Points on a hilly landscape, in no order, each with its height.
From any point a climber steps to the highest of the 5 points nearest to it. It stops when none of these is higher. Distance is the straight distance between rows; heights are no part of it.
k_791: [141  65 121  96 126 132 169  73 182  84  87 154 139 136  97  91 113 131
 101  51 104 122 128 141  68 100 116 175 191 107 140  96 129 127 137 100
 210 107 193  52 119  82 133 110 127 105 185]  height 779
k_947: [130 201 113 160 161 170  91 141  65 144 144 129  78 120 132 145 179 128
 127 187 135 123 112  73 170 143 137  67 111 142 149 151 105 138 123 151
  93 123 118 154 185 161  99 148 145 139  96]  height 597
k_887: [141  74 155 102 102 111 138 126 134 141  61  78 139 139  98 109  92 137
 124 120 111 130 149 162 112 129 132 166 131 119 139 116 156 117 103  78
 138  95 121 139  78  75 146  96  75 193 165]  height 704
k_986: [136 128 118 173  95  74 118 100 128 123 176 135 131 148 207 121  78  98
 156  93 133 132 138 134 152 127 144 183 130 184 129  97 168  71 106 145
 106 131 107 130 124 164 126 124 107  93 119]  height 339
k_814: [128 171 163 107  83 123 118 156 112 144 105  97 168 135  90 130 141 178
 159 210 141 153  91 152 169 149 131  95  85 115 124 149 132 134 137  84
 101 125 100 155 138  96 139 175  94 136 147]  height 740
k_567: [119 188 119 191  71  98 121 113  81 114 115 116 108 132 149 132 130 151
 182 194 133 164 100  93 150 141 186 119 113 167 181  91 118 101 115 109
  78  99 113 108 173 127 108 139  48 152 158]  height 699
k_336: [134  92 122 103 117 116 139 120 169 126 141 130 158 133 139 122 118 137
 129  79 127 111 132 140  95 113 112 177 138 128  99 121 116 124 138 119
 170 145 123  93  98 146 129 134 160  73 125]  height 599
k_108: [121 208 107 171 140 146  94 157  74 138 138 125 114 133 113 143 191 170
 148 215 141 143  98  94 169 158 157  64  97 123 165 144 106 148 133 123
  83 107 121 127 175 140  99 152 113 133 133]  height 642
k_987: [135 139 127 121  99  68 109 112 171 162 195 131 184 141 191 154  82 105
 156  82 141 108 122 175 159 130 135 180  91 152  70  99 172  77 139 138
 125 150  95 141 107 169 130 150 126  52  86]  height 590
k_920: [139  86 149  67 137 183 159 190 133 120  87 145 114 112  55 119 150 122
  44 142 136 154 131 161  87 150 103  95 111  57 131 121 128 169 140 131
 155 140 170 135 137  68 140 106 163 150 155]  height 438
k_701: [126  97  90 164 120 109 155  73 140  72 136 179 113 126 164 101 114 114
 131  73 120 125 141 101  90 106 152 170 203 142 144 109 112 115 119 139
 166 141 148  56 115 107 123 123 124  92 154]  height 520
k_995: [143 131 123 128 143 123 126 112 134 140 174 119 136 133 168 142 121 120
 142 106 133 105 141 124 139 107 107 155 130 131  88 141 120 127 116 150
 134 142 111 145  97 189 128 138 162  93  99]  height 257
k_737: [138 116 176  75 107  93 129 142 173 170 124  88 180 139 102 156  69 157
 138 107 114 115 130 167 127 116 112 151  87 121  70 134 156 111 142 101
 135 128  98 167  92 123 141 140 103 133 124]  height 891
k_426: [114 197 108 171  84 122 116 143  75 127 102 105 144 130 120 138 153 181
 181 226 140 157  76 109 163 157 176  75  92 136 180 119 114 137 122  85
  67  96 109 131 163 117  93 165  69 141 168]  height 682
k_342: [140  93 110 125 124  82 130  82 178 134 157 123 161 151 183 138  73  97
 147  48 123 110 144 158 123 117 125 184 126 157  79 106 141  85 115 139
 137 139 105 129  75 194 110 126 137  86  96]  height 784
k_276: [115  80 105 126 156 170 160 135 113  98  42 122  89 132  77 111 121  87
  89 150 133 149 154 139  84 138 134 102 157  79 183 119 150 155 106 117
 119  99 189 129 126  53 153  78  87 226 169]  height 328
k_629: [123  89 147  57 169 180 142 173 176 144 154 140 135 134  62 142 166  97
  56 111 128 110 120 149  99 107  75 100  96  87  68 142 107 167 153 134
 188 160 143 164  97 168 127 122 222 122  90]  height 881
k_237: [130 144 108 181  90  88 127 115 114 102 144 153 123 137 187 110 132 139
 163 136 117 140 137 108 126 130 163 146 156 166 166  94 129  92 129 120
 105 131 138  72 158 103 103 127  88  97 163]  height 684
k_400: [128  98 145 111 128 161 151 148 107 128  54 104 126 118  75 117 124 118
 105 180 137 150 140 150 124 151 111 101 116 106 160 150 146 152 100 109
 118 115 135 152 124  86 159 112 103 209 161]  height 461
k_185: [142  70 122  91 141 143 163 114 171 113  74 138 137 132  88  97 116 133
  97  76 115 123 148 145  63 133 108 162 156  88 145 107 131 139 123 109
 177 106 177  98 101  62 142  88 130 148 180]  height 734
k_543: [125 181 129 145 177 167  77 151  78 149 178 130 101 121 124 141 199 121
 117 166 144 121 113  99 164 133 115  68  94 122 119 166 118 144 136 153
 116 129 133 156 164 169 121 144 178 120  78]  height 532
k_219: [147 223 127 182 128 137  85 115  60 147 140 106  97 128 149 159 130 135
 168 173 144 116 111  75 202 137 139 105  93 188 150 122 123 110 104 134
  74 100  89 161 181 189 107 165  92 133  95]  height 558
k_62: [119 118 140 138 159 179 119 149  87 142  79 107  97 109  73 145 133 117
  97 210 145 144 121 131 183 153 118  51  97 131 147 174 154 158 108 114
  94 117 121 191 137 160 145 135 123 222  94]  height 518
k_830: [129 176 139 130 146 150  91 165  93 153 147 115 115 122 124 135 172 156
 135 172 138 126 120 109 151 146 127  87  99 125 119 160 112 152 146 150
 105 131 116 142 147 137 128 142 156 130 117]  height 407
k_420: [122  51  87  80 184 160 177 133 192  98 116 128 119 127  83 121 131  88
  80  61 118 108 135 142  75 112  81 135 143  92  99 129  96 163 132 131
 194 128 166 131  69 153 117 119 209 128 115]  height 681
k_766: [109 116 113 148 151 150 147 128  92 109  88 134  92 119 109 126 141 121
 109 161 132 132 133 100 107 139 133  92 161 122 179 140 129 163 122 134
 109 118 157 131 146  94 150 100 116 207 144]  height 501
k_499: [128 155 133 172 128 118 109 106  84 138 118  99  83 130 150 140 116 124
 158 151 123 132 129  85 170 136 150 126 130 187 163 124 138 117  90 129
  79  95 112 154 143 168 125 132  83 174 113]  height 654
k_881: [134 161 152 124 163 165  97 150  95 164 149 108 113 127 118 141 145 136
 131 151 137 114 123 114 168 129 113  89  93 137  99 170 131 142 113 146
 101 125 120 179 124 172 142 152 147 137  69]  height 380
k_637: [134 179 102 210 141 129 119  96  91  93 159 148  76 129 189 148 133  93
 149 128 124 133 140  51 156 110 147 135 154 180 180 112  96 103 103 166
  79 129 127 104 175 168 112 132 113 109 133]  height 414
k_353: [135 156 123 143 137 144 123 138  90 138 108 111  97 117 134 135 139 133
 139 161 134 132 128  98 150 132 123 102 135 134 141 157 116 146 129 140
  98 119 121 154 146 141 135 123 131 165 111]  height 455
k_579: [135 189 118 192 138 132 113 114  68 117 121 125  72 127 153 138 155 128
 152 172 136 128 115  69 160 126 156  91 134 172 180 130 113 123 106 143
  84 103 124 120 174 137 110 128  99 159 126]  height 673
k_171: [126  96 104 156 169 132 133 102  96 117  79 114  71 140 125 116 121  94
 124 132 120 133 153  95 123 125 129 134 165 146 165 134 129 145  90 139
 118  98 135 141 116 127 143  90  98 219 124]  height 482
k_910: [135  90 119  89 135 136 164 112 169 105 102 147 137 118 106 114 130 113
  97  70 127 114 129 137  74 104  95 153 164 112 123 125 105 147 135 128
 186 141 157  89 107 106 126 118 175 102 145]  height 748
k_724: [122 206 106 189  96 111  98 130  79 127 140 111 115 130 167 151 145 157
 181 173 131 144 105  87 171 149 163 106 102 160 162 107 104 113 122 128
  70 114 110 117 180 130  91 151  79 119 145]  height 688
k_624: [124 147 105 173 125 127 141 119  99 102 103 135  95 126 143 116 147 140
 146 165 128 138 130  96 104 130 161 126 162 143 187 131 110 133 125 130
 108 114 144  98 168  86 123 115  91 160 159]  height 618
k_304: [129  96 119 163  78  89 140  94 128  87 125 152 141 134 167  98 100 137
 150  92 101 123 141 149 107 126 172 191 175 148 150  84 161  78 135 121
 149 126 136  64 144  81 114 106  78 107 174]  height 646
k_804: [125  88 126  88 165 155 161 141 153 124 113 132 125 117  96 116 142 113
  81 109 124 120 141 130  99 128  99 126 137  97 112 137 116 163 140 130
 160 147 149 142 108 108 142 105 174 150 130]  height 648
k_445: [129 127 155  97 131 155 133 163 128 150 111 112 122 124  97 122 137 140
 110 150 125 128 128 131 125 134 104 105 113 113 120 149 128 155 126 118
 129 131 123 153 119 105 153 106 137 172 129]  height 447
k_844: [119 164 155 129  67  93 117 141 113 146 112 100 169 132 127 138 115 172
 176 176 141 150 118 149 162 130 144 132  93 145 133 122 151 123 141  99
  91 125  97 152 130 109 147 158  60 128 136]  height 855
k_532: [127 118 167  69 131 187 140 191 126 143 107 133 146 110  56 130 156 121
  61 176 136 146 131 159 125 147  97  82  77  72 118 145 139 165 137 118
 141 140 139 167 138  99 148 119 155 160 122]  height 469
k_742: [103 164  75 196 167 132 162  96 102  60 117 176  67 123 151 122 157  87
 134 148 130 137 129  70  88 106 166  93 189 140 194 129  96 147 120 151
 134 112 173  53 183  72 135 115  91 151 179]  height 579
k_598: [131 175 128 157 105  87  94 118 122 154 184 112 146 143 200 160  92 111
 163 116 131 127 129 140 178 126 137 168  99 172  92 104 166  79 120 144
  88 140  98 153 126 174 127 150 105  85  89]  height 499
k_460: [136 165 126 165 149 139 113 109  88 134 139 120  84 114 160 132 125 117
 133 130 125 115 136  76 152 117 128 118 144 170 139 145 114 129 115 154
  90 129 118 134 149 169 115 130 128 140 100]  height 533
k_886: [ 97 105  77 160 202 164 148 118  98  80 110 159  73 111 109 135 144  63
  87 139 138 122 147  67 124 135 129  95 187 113 171 131 111 152 121 169
 126 132 160 126 145 129 140 102 138 192 115]  height 645
k_855: [132 122 142 138 130 128 113 107 103 145 101  93  93 134 131 126 106 128
 144 137 123 134 134 111 151 126 138 128 140 155 141 149 134 133 106 119
 105 108 123 159 108 137 144 112  94 187 116]  height 547
k_841: [149 141 175 106 176 171  80 141 110 179 128  90 130 129  68 153 131 122
 109 161 140 108 116 139 182 119 105  63  70 124  69 191 154 147 115 133
 126 131  97 212 111 192 159 139 150 189  63]  height 382
k_393: [130 104 151 123  89  70 129 114 142 149 118  96 157 142 146 134  81 146
 149 106 113 119 134 147 135 128 137 173 117 146 106 111 171 109 122 108
 123 124  96 153  98 124 140 117  94 138 128]  height 683
k_595: [124  93 123 140 120 110 147 110 138 118 110 129 127 129 147 114 110 136
 131  94 110 127 146 124 101 122 131 174 169 139 130 114 121 119 130 117
 141 127 139 101 115 103 137 104 118 117 151]  height 497
k_150: [125 152 149 100 101 110 110 142 145 161 165 122 160 121 146 144 117 161
 139 120 124 113 125 134 134 125 107 140 113 136  96 133 131 120 143 132
 127 145 102 128 114 126 134 139 144  84 110]  height 655
k_736: [119 171 128 145 161 174  92 168  69 142 140 136  97 105  93 140 195 137
 101 202 145 136 108 109 163 156 129  57  92 110 150 169 124 169 125 155
 108 122 124 156 182 139 114 140 150 143 104]  height 563
k_350: [116 189 139 124  95 129 115 173 127 130 142 143 160 134 126 115 176 198
 153 156 124 145  98 140 121 149 151 106 110  99 139 122 103 129 165 106
 108 136 124 105 163  69 103 167 128  79 168]  height 680
k_365: [114 167 117 152 110 156 129 143  79 131  84 115 112 123  91 118 167 160
 146 232 136 157  91 110 159 155 152  56  95 125 178 141 118 157 127 102
  83 108 126 135 166 102 115 152  83 175 156]  height 639
k_217: [141 159 152 102 123  91  89 126 167 189 189  91 187 149 152 173  67 116
 159  92 132  95 119 165 151 116 120 152  72 147  41 127 167  86 139 150
 127 154  75 171  96 191 153 160 126  91  64]  height 647
k_674: [133  94 123 127 167 154 133 146 116 131  80 112 106 112  95 129 122 105
  94 142 128 138 143 123 139 140 118 104 123 111 138 161 136 159 117 129
 121 113 130 188 119 132 150  89 136 218 110]  height 797
k_172: [129 179 142 138 166 181  78 140  63 167 124 108  86 119 106 142 166 132
 116 186 148 129 114 110 192 139 116  49  82 142 128 165 130 138 120 142
 107 103 114 185 157 180 124 143 132 163  76]  height 555
k_35: [117 172 104 158 166 157 119 145  86 114 180 156  96 106 139 135 202 112
 116 161 151 128 121  80 128 125 135  87 135 129 145 159  96 153 148 166
 120 154 142 124 156 133 121 137 186 108 114]  height 451
k_861: [127  93 102 110 149 150 167 114 158  85  80 159 110 123  99 102 129 110
  86  92 125 124 136 127  64 119 126 133 184  91 158 115 123 144 138 131
 170 122 190  77 132  53 141  96 136 144 180]  height 722
k_562: [124 161 143 119 152 159 104 153 117 140 178 125 124 109 134 138 171 121
 119 145 137 104 113 111 140 117 101 119 116 119  98 162 102 156 141 152
 133 150 120 136 135 164 123 141 194  86  88]  height 359
k_625: [128  82 115  82 155 159 156 127 182 102 141 144 123 116  96 126 140 105
  85  85 129 107 128 141  86 107  85 135 136 104  90 140  89 170 140 146
 195 159 144 107  96 153 125 132 211 101 102]  height 778
k_215: [125 171 126 148  78 109 124 142 109 125 126 109 139 124 127 118 148 186
 157 182 126 152 108 124 132 151 150 118 127 121 152 127 120 128 130 103
  95 123 122 111 156  81 113 156  82 128 173]  height 732
k_728: [135 122 206  41 121 104 130 156 204 193 126  99 194 145  82 149  82 158
 116  91 105 121 117 190 121 114 108 137  73 115  52 133 143 117 144  96
 158 132  97 163  86 125 163 158 128 121 111]  height 857
k_498: [127 133 163  92 108 175 131 167 104 149  68 101 142 117  34 133 130 129
  97 242 162 167 116 146 178 151 117  63  69  87 144 172 153 168 110  85
 100 116 113 179 131 115 155 151 102 188 129]  height 450
k_60: [115 144 109 139 147 147 141 136 119 111 140 160 105 114 142 129 163 123
 112 126 134 130 130  99 106 125 118 123 163 121 143 147 104 157 138 143
 129 141 154 101 145 116 129 121 160 119 132]  height 489
k_626: [108 130 101 160 149 152 157 129 102  78  73 167  79 117 111 113 163 116
 101 171 140 139 119 120  84 135 171  82 177  96 191 126 121 152 124 133
 122 106 194  89 179  47 140 102  81 200 193]  height 551
k_479: [142 112 163  74  76 101 133 130 185 142 133 145 179 128 131 114 101 169
 125  80 116 125 123 176 108 122 129 174 125 127  95 103 143 106 156 110
 162 137 119 104 122 114 139 132 139  64 140]  height 702
k_730: [104 115 123 117 166 187 130 197  84 114 117 160 108 107  73 135 190 116
  59 194 148 160 122 137 125 153 131  51 116  85 139 139 135 174 133 150
 101 134 152 156 167 105 126 109 154 168 129]  height 556
k_842: [138  72 120 127 146  74 125  98 184 141 147  80 157 182 160 139  57  86
 154  55 124 108 145 149 122 117 126 178 114 165  85 106 148  82 104 119
 139 122  95 164  54 203 109 108 125 126  96]  height 826
k_223: [128  90 104 154 200 154 132 109  98 114  76 105  61 128 106 132 114  93
 100 144 121 129 156  89 135 125 131 102 157 125 177 152 139 148  88 141
 103  96 145 174 112 154 144  78 115 252 111]  height 616
k_75: [138 120 158 103 136 147 118 145 129 167  95  78 140 131  85 131 112 140
 121 156 126 128 130 151 148 134 107 102  95 118 102 175 145 148 114 105
 113 132 102 197 105 141 157 128 125 186 107]  height 397
k_404: [121 172 136 155  85  87 104 127  95 151 149  93 139 133 161 146 109 157
 187 157 132 140 119 125 164 135 146 135 105 157 130 122 153 109 128 124
  80 127  92 144 142 138 133 153  81 122 117]  height 705
k_252: [118  69 124 159  50  54 126  88 147 106 147 156 159 144 184 102  88 136
 145  90 125 149 131 179 142 138 169 206 142 175 137  47 213  39 134 102
 142 112 122  83 124  94 121  98  73 103 158]  height 886
k_656: [156  63 167  85 110 103 143 126 185 141  86  89 159 157  98 109  79 149
 134  66  91 118 144 176 100 125 112 187 124 122 108  96 173  97 124  79
 170 104 130 125  73  87 128 111  99 143 157]  height 777
k_63: [118 142 188  72  72  69 108 144 179 174 146 117 202 130 126 162  95 175
 146 107 124 133 100 197 148 130 136 152  82 116  69 100 169  88 171 105
 125 138  84 134 119 105 151 179  88  79 109]  height 840
k_245: [108  88 105 144 212 179 137 142  84 108  95 134  70 115  94 142 157  72
  75 150 138 138 148 103 147 142 125  72 150 107 156 147 140 170 127 162
 116 123 150 178 140 147 136 101 152 211  90]  height 756
k_759: [134 113 137 151 109 112 142 122 109 123  83 117 120 118 140 106 121 144
 145 136 117 138 143 132 111 129 149 152 159 135 166 125 141 127 119 106
 113 108 137 110 133  75 146 104  80 169 168]  height 493
k_22: [116 111 124 170  71  70 115 109 111 116 115 125 115 139 174 119 100 143
 162 133 111 148 141 138 129 134 161 184 137 168 157  74 170  77 126 113
 115 126 120 110 136 109 121  99  53 139 156]  height 831
k_751: [119 126 129 118 136 184 142 183  88 114  86 124 107 107  57 136 172 125
  90 225 157 164 118 146 136 160 133  46  92  82 174 147 133 180 132 123
  98 127 141 164 162  97 129 132 117 190 146]  height 543
k_794: [127 121 141  97  81  91 125 117 182 143 179 148 179 126 162 128  91 133
 143  72 134 118 124 164 128 122 123 173 119 142  87 113 135  95 147 132
 140 145 102 103 118 160 116 149 143  48 102]  height 613
k_433: [114  65  82 114 199 137 160 116 161  93  96 135  99 133  97 116 125  81
  92  89 124 117 154 111  83 130 109 128 184  92 140 134 109 167 112 139
 168 126 171 125  91 116 134  80 158 179 140]  height 310
k_956: [122 140  96 161  92 105 135  98 136  85 176 180 137 110 183 120 121 106
 153  89 142 122 137 117 125 107 137 159 167 150 134 106  87 115 124 154
 135 149 129  61 137 145 104 150 147  36 142]  height 498
k_937: [122 124  78 179 169 131 153  78 124  63 143 169  87 109 173 127 120  73
 138  93 137 113 138  77 120  94 138 135 197 142 158 141  81 136 107 167
 144 136 148  78 127 127 128 121 138 115 134]  height 458
k_211: [141 102 178  53 118 128 149 153 183 160  93 116 156 127  75 122 115 151
  99  97 105 122 130 161 101 115  95 139 107  93  99 125 130 129 141 100
 164 119 131 138  94 100 145 128 144 120 143]  height 841
k_989: [140  77 103 127 153 102 144  87 167 104 129 102 126 153 147 106  94 103
 144  54 110 110 151 116  94 110 124 191 163 151 125 117 121 113 110 133
 154 121 131 121  54 154 117  95 133 132 120]  height 226
k_432: [121 157  92 178 125 106 137 102 114  70 154 175 111 112 181 109 149 123
 140 129 133 128 129  86 109 117 153 134 179 142 169 121  86 131 135 142
 139 145 147  66 170 109 104 135 133  79 159]  height 622
k_953: [116 124 138 125  57  94 126 117 157 124 163 181 173 126 166 107 121 173
 145  85 123 128 120 154 123 139 146 174 135 126 135  77 142  81 162 111
 133 142 120  63 159 110 107 144 128  38 153]  height 730
k_815: [113 155 110 137 156 171 122 181  83 110 138 162 112 117  85 132 222 126
 107 193 152 149 104 122 116 155 144  45 110  79 164 127 101 173 155 148
 116 150 163 133 187  96 109 121 155 132 146]  height 626
k_321: [114  64 100  82 168 170 176 129 160  89  63 151 111 121  76 102 133  93
  64 102 124 124 153 137  71 137 113 121 165  65 150 117 133 161 136 129
 166 121 190 125 122  62 145  93 154 162 163]  height 628
k_113: [141 164 127 170 100  93 105 116  86 133 155 111 115 141 192 140  95 116
 164 136 124 135 134  99 171 131 151 158 114 190 144 112 146  79 104 135
  82 126  91 150 143 176 123 134  87 117 113]  height 593
k_333: [113 140 119 142  60  74 108 137 139 144 188 150 180 132 182 136  97 145
 165 106 137 141 108 174 153 136 143 155  99 132 110  81 167  72 154 129
 114 136 101 115 148 121 128 155 103  55 132]  height 672
k_338: [146 147 180  92 143 122  89 136 151 189 151  88 171 140 109 158  93 122
 142 117 122 108 120 153 144 111 117 117  77 137  55 170 145 120 129 118
 130 142  95 190  88 182 155 146 131 145  76]  height 746
k_584: [151  54 118  99 140  99 157 106 194 122 110 104 158 158 123 116  69 118
 121  47 108 112 147 143  82 118 114 196 152 131 100 118 134 111 124 101
 184 118 129 122  70 133 118 108 136 124 135]  height 670
k_170: [139  77 146 123  87  89 135 103 131 125  77 107 141 149 132 104  97 142
 149  96  98 132 147 153 104 130 139 180 154 145 145  89 166  97 116  94
 150 106 138 107  96  83 138  92  79 158 166]  height 689
k_517: [126 153 136 120 109 134 124 152 112 148 136 124 144 119 131 131 153 160
 130 152 125 133 120 122 136 136 130 122 124 121 121 157 129 137 133 125
 113 141 117 132 137 112 135 136 124 124 130]  height 528
k_585: [135 140 176  61 104 136 125 157 158 160 144 124 165 121 101 130 136 166
 120 113 110 125 120 155 118 115 102 134  92  88  86 131 134 140 153 116
 153 150 115 127 119 103 147 148 153  94 124]  height 817
k_643: [133 189 115 142 131 131  92 134 105 131 205 151 131 127 176 131 170 117
 152 127 140 119 122  99 143 112 121 121 126 137 107 136  92 121 128 158
 122 156 120 101 136 175 106 165 172  37 109]  height 364
k_812: [129 141 151 122  63  93 122 134 143 126 147 143 173 125 148 119 115 185
 166 111 115 134 118 166 127 132 144 160 121 128 114  93 152  91 162 110
 122 138 113  90 147  87 121 139  96  67 149]  height 706
k_695: [120 208  93 172 144 125 119 155  97  97 146 162 119 139 143 122 204 175
 142 180 134 139  93 100 117 150 161  76 129  98 183 128  77 153 163 141
 100 131 152  88 175  87  94 146 127 101 177]  height 659
k_716: [132 198 122 186 121 118  85 125  87 133 184 124 117 137 190 139 122 127
 169 151 135 115 122  87 165 138 151 127 104 170 141 107 118  95 117 155
  76 126 104 137 163 169  93 150 110  93 109]  height 619
k_392: [136 141 141 125 127 120 125 129 126 158 140 102 128 128 146 136 118 140
 135 128 118 115 137 124 142 134 123 141 121 134 108 152 142 127 118 133
 111 131 104 160 120 149 138 130 125 131 104]  height 812
k_86: [127  71  91 135  98  96 148  67 178  91 158 159 145 122 157 107  89 112
 140  44 130 126 147 153 115  98 127 197 171 149 110  94 100 102 123 135
 174 138 131  72  95 165 106 148 155  62 129]  height 365
k_165: [135 141 124 114 103 111 123 114 153 132 198 166 173 111 164 126 138 129
 150  94 144 113 114 145 131 111 124 157 129 122  76 116  99 117 151 139
 142 161 108  75 124 159 111 172 181  13 108]  height 596
k_838: [112  94 113 105 195 171 144 151 114 112 132 147  95 113  93 129 153  84
  68 139 135 121 140 116 116 136  96  93 145 102 125 158 123 163 124 155
 138 137 148 165 124 143 140  97 179 172  97]  height 836
k_214: [129 137 121 131  89 117 151 109 147  95 141 190 147 124 156  99 143 167
 137  92 124 136 118 135 100 125 144 148 174 120 151 106 113 105 154 123
 152 144 158  49 159  74 114 135 136  62 169]  height 743
k_224: [134  79 130 111 144 153 144 139 135 128  77 105 118 127 101 106 118 127
 107 109 111 130 142 134  83 136 108 145 147 109 134 142 138 153 109 111
 143 114 147 140 105  96 146  93 130 172 155]  height 459
k_166: [131  99  77 176 127 106 137  49 145  71 166 175 114 102 185 116 100  62
 153  71 128 126 162 108 133  82 121 179 174 161 132 105  78 113  94 161
 154 151 139  72 102 172 101 145 146  66 131]  height 341
k_109: [120 146 145 141 118 145 119 124  86 137  86  85  99 111 113 134 126 138
 141 200 138 146 121 103 166 143 127  88 117 145 169 158 135 153 105 118
  91 114 116 160 141 130 129 128  88 190 122]  height 573
k_827: [145 103 167  68 147 112 133 138 205 178 146  89 173 157  91 149  89 132
 109  75 104 102 126 166 100 111  97 141  86 124  41 138 136 127 127 112
 163 134 105 161  77 171 138 129 165 110 104]  height 837
k_346: [130 127 152 103 183 181  97 158  99 149 148 120 112 119  94 142 171 105
  81 172 131 120 134 134 145 134 100  74  99  97 105 180 130 159 136 152
 127 137 130 183 136 162 144 115 177 151  80]  height 517
k_83: [140  73  89 104 163 122 154  78 193 106 137 117 134 139 128 119 109  88
 127  42 124 100 142 137  91  93  99 164 142 127  94 139  87 126 117 130
 177 135 134 120  59 180 107 124 182 104 111]  height 457
k_753: [136  77 117 101  75 121 160  70 180  95 125 187 151 125 131  97 114 151
 126  44 117 138 123 156  96 100 133 184 180 112 130  74 121  99 147 105
 195 131 148  33 142 102 110 133 139  54 166]  height 757
k_7: [112 196 123 162  73  95  94 140 105 158 150 116 162 142 161 155 133 181
 191 174 136 147  98 140 176 156 155 113  84 139 137 102 138 106 140 116
  75 115  96 143 156 127 110 176  73  89 139]  height 725
k_480: [138 124 153  98  99 132 141 149 147 139 105 138 145 123 120 110 137 167
 119 113 119 137 127 146 102 132 120 144 137 107 119 130 120 126 153 104
 145 141 146 106 136  78 136 126 130  92 150]  height 763
k_183: [114  94 125 148 158 153 144 122  89 118  42 103  73 126  86 118 121  99
 118 190 143 146 136 112 142 133 136  91 146 123 186 153 138 150  87 116
 100  88 137 144 134 108 148  95  84 243 136]  height 500
k_239: [139 118 133  75  94 136 155 119 182 140 153 163 155 113 122 113 133 157
 114  66 134 118 117 153  93 103 108 160 139 102 108 114  90 133 168 129
 179 142 136  66 124 126 114 153 182  41 124]  height 700
k_25: [116 159 113 199  71  85 122 103  90 101 122 127 115 143 166 122 119 153
 179 171 128 156 126 112 143 138 180 147 124 170 186  85 134  86 127 110
  87 107 118  89 160  97 108 125  43 149 182]  height 707
k_961: [143 102 122 156 149  82 126  86 138 136 138  90 129 164 178 139  72  97
 160  84 112 111 163 117 130 118 129 174 150 174 119 124 142  97  96 137
 116 120 105 154  67 186 123 105 111 144 107]  height 504
k_331: [138 159 140  95 103 117  92 124 167 167 209 143 173 130 166 151 123 115
 150  97 149 104 114 159 137 103 104 149  94 123  52 123 114 100 144 149
 149 162  86 112 104 190 120 178 171  22  74]  height 766
k_243: [130 190 140 136 112 110  94 154 129 146 177 146 163 120 171 132 160 163
 164 138 139 114 112 127 134 143 134 124 107 121 111 132 114 118 158 130
 114 154 110  97 147 124 113 162 135  46 130]  height 594
k_783: [116 102  99 151 184 139 148  91 130 106 125 120  89 144 147 119 123  84
 126  97 114 103 157  79 113 105 106 143 171 143 132 154 116 132  98 154
 146 125 139 151  97 171 132 103 157 164 115]  height 3
k_291: [150  86 145  93 162 115 126 139 165 153 112  68 154 155  99 135  89 116
 123  98 103  98 140 150 112 128 104 136 111 127  82 155 134 128 103 118
 140 121 107 184  72 161 142 101 135 171 108]  height 644
k_409: [ 89  99  93 133 221 193 142 139  75  79 129 173  77 118  91 147 170  54
  58 154 141 131 157  99 142 136 125  64 168 105 137 122 123 176 151 189
 132 148 168 168 168 150 125  97 177 183  85]  height 686
k_948: [148  71 159  71 110 135 167 122 190 133  90 142 154 133  85 104 103 150
  91  59 102 119 139 154  85 115 104 172 147 114 112 104 126 120 143  93
 187 116 159  97 112  88 133 113 144 105 156]  height 811
k_441: [136  99 155  78 153 144 135 148 186 154 126 116 142 136  96 124 123 131
 106  90 120 104 127 149 100 112  96 131 113 114  72 148 118 148 133 125
 169 137 130 155  80 141 140 118 181 122 107]  height 795
k_608: [126 149 149  85 117 136 137 163 137 145 142 157 140 113 116 126 160 163
 115 118 126 128 118 134 110 122 107 125 121 110 115 140 105 144 156 130
 149 150 136  97 134 102 125 146 166  74 142]  height 776
k_493: [132 151 158  96 153 168 106 168 130 155 165 135 131 110 115 135 174 128
 116 156 133 113 119 130 124 134 104 101  96 104  90 173 108 158 141 140
 145 148 122 152 126 133 138 130 195 101  99]  height 394
k_115: [129 115 110 164  76  48 122 100 159 149 186 145 161 132 211 141  54  80
 148  89 139 142 129 175 169 139 151 176  95 167  94  74 190  44 125 140
 119 123 105 140 110 171 125 133 113  62 112]  height 494

Where does a climber stop that starts at each point below?
k_498 => k_844
k_562 => k_844
k_109 => k_844

For each start below, name every point that the climber comes to, in order.
k_353 => k_109, k_499, k_579, k_724, k_7, k_844
k_830 => k_736, k_108, k_426, k_215, k_844
k_172 => k_947, k_108, k_426, k_215, k_844
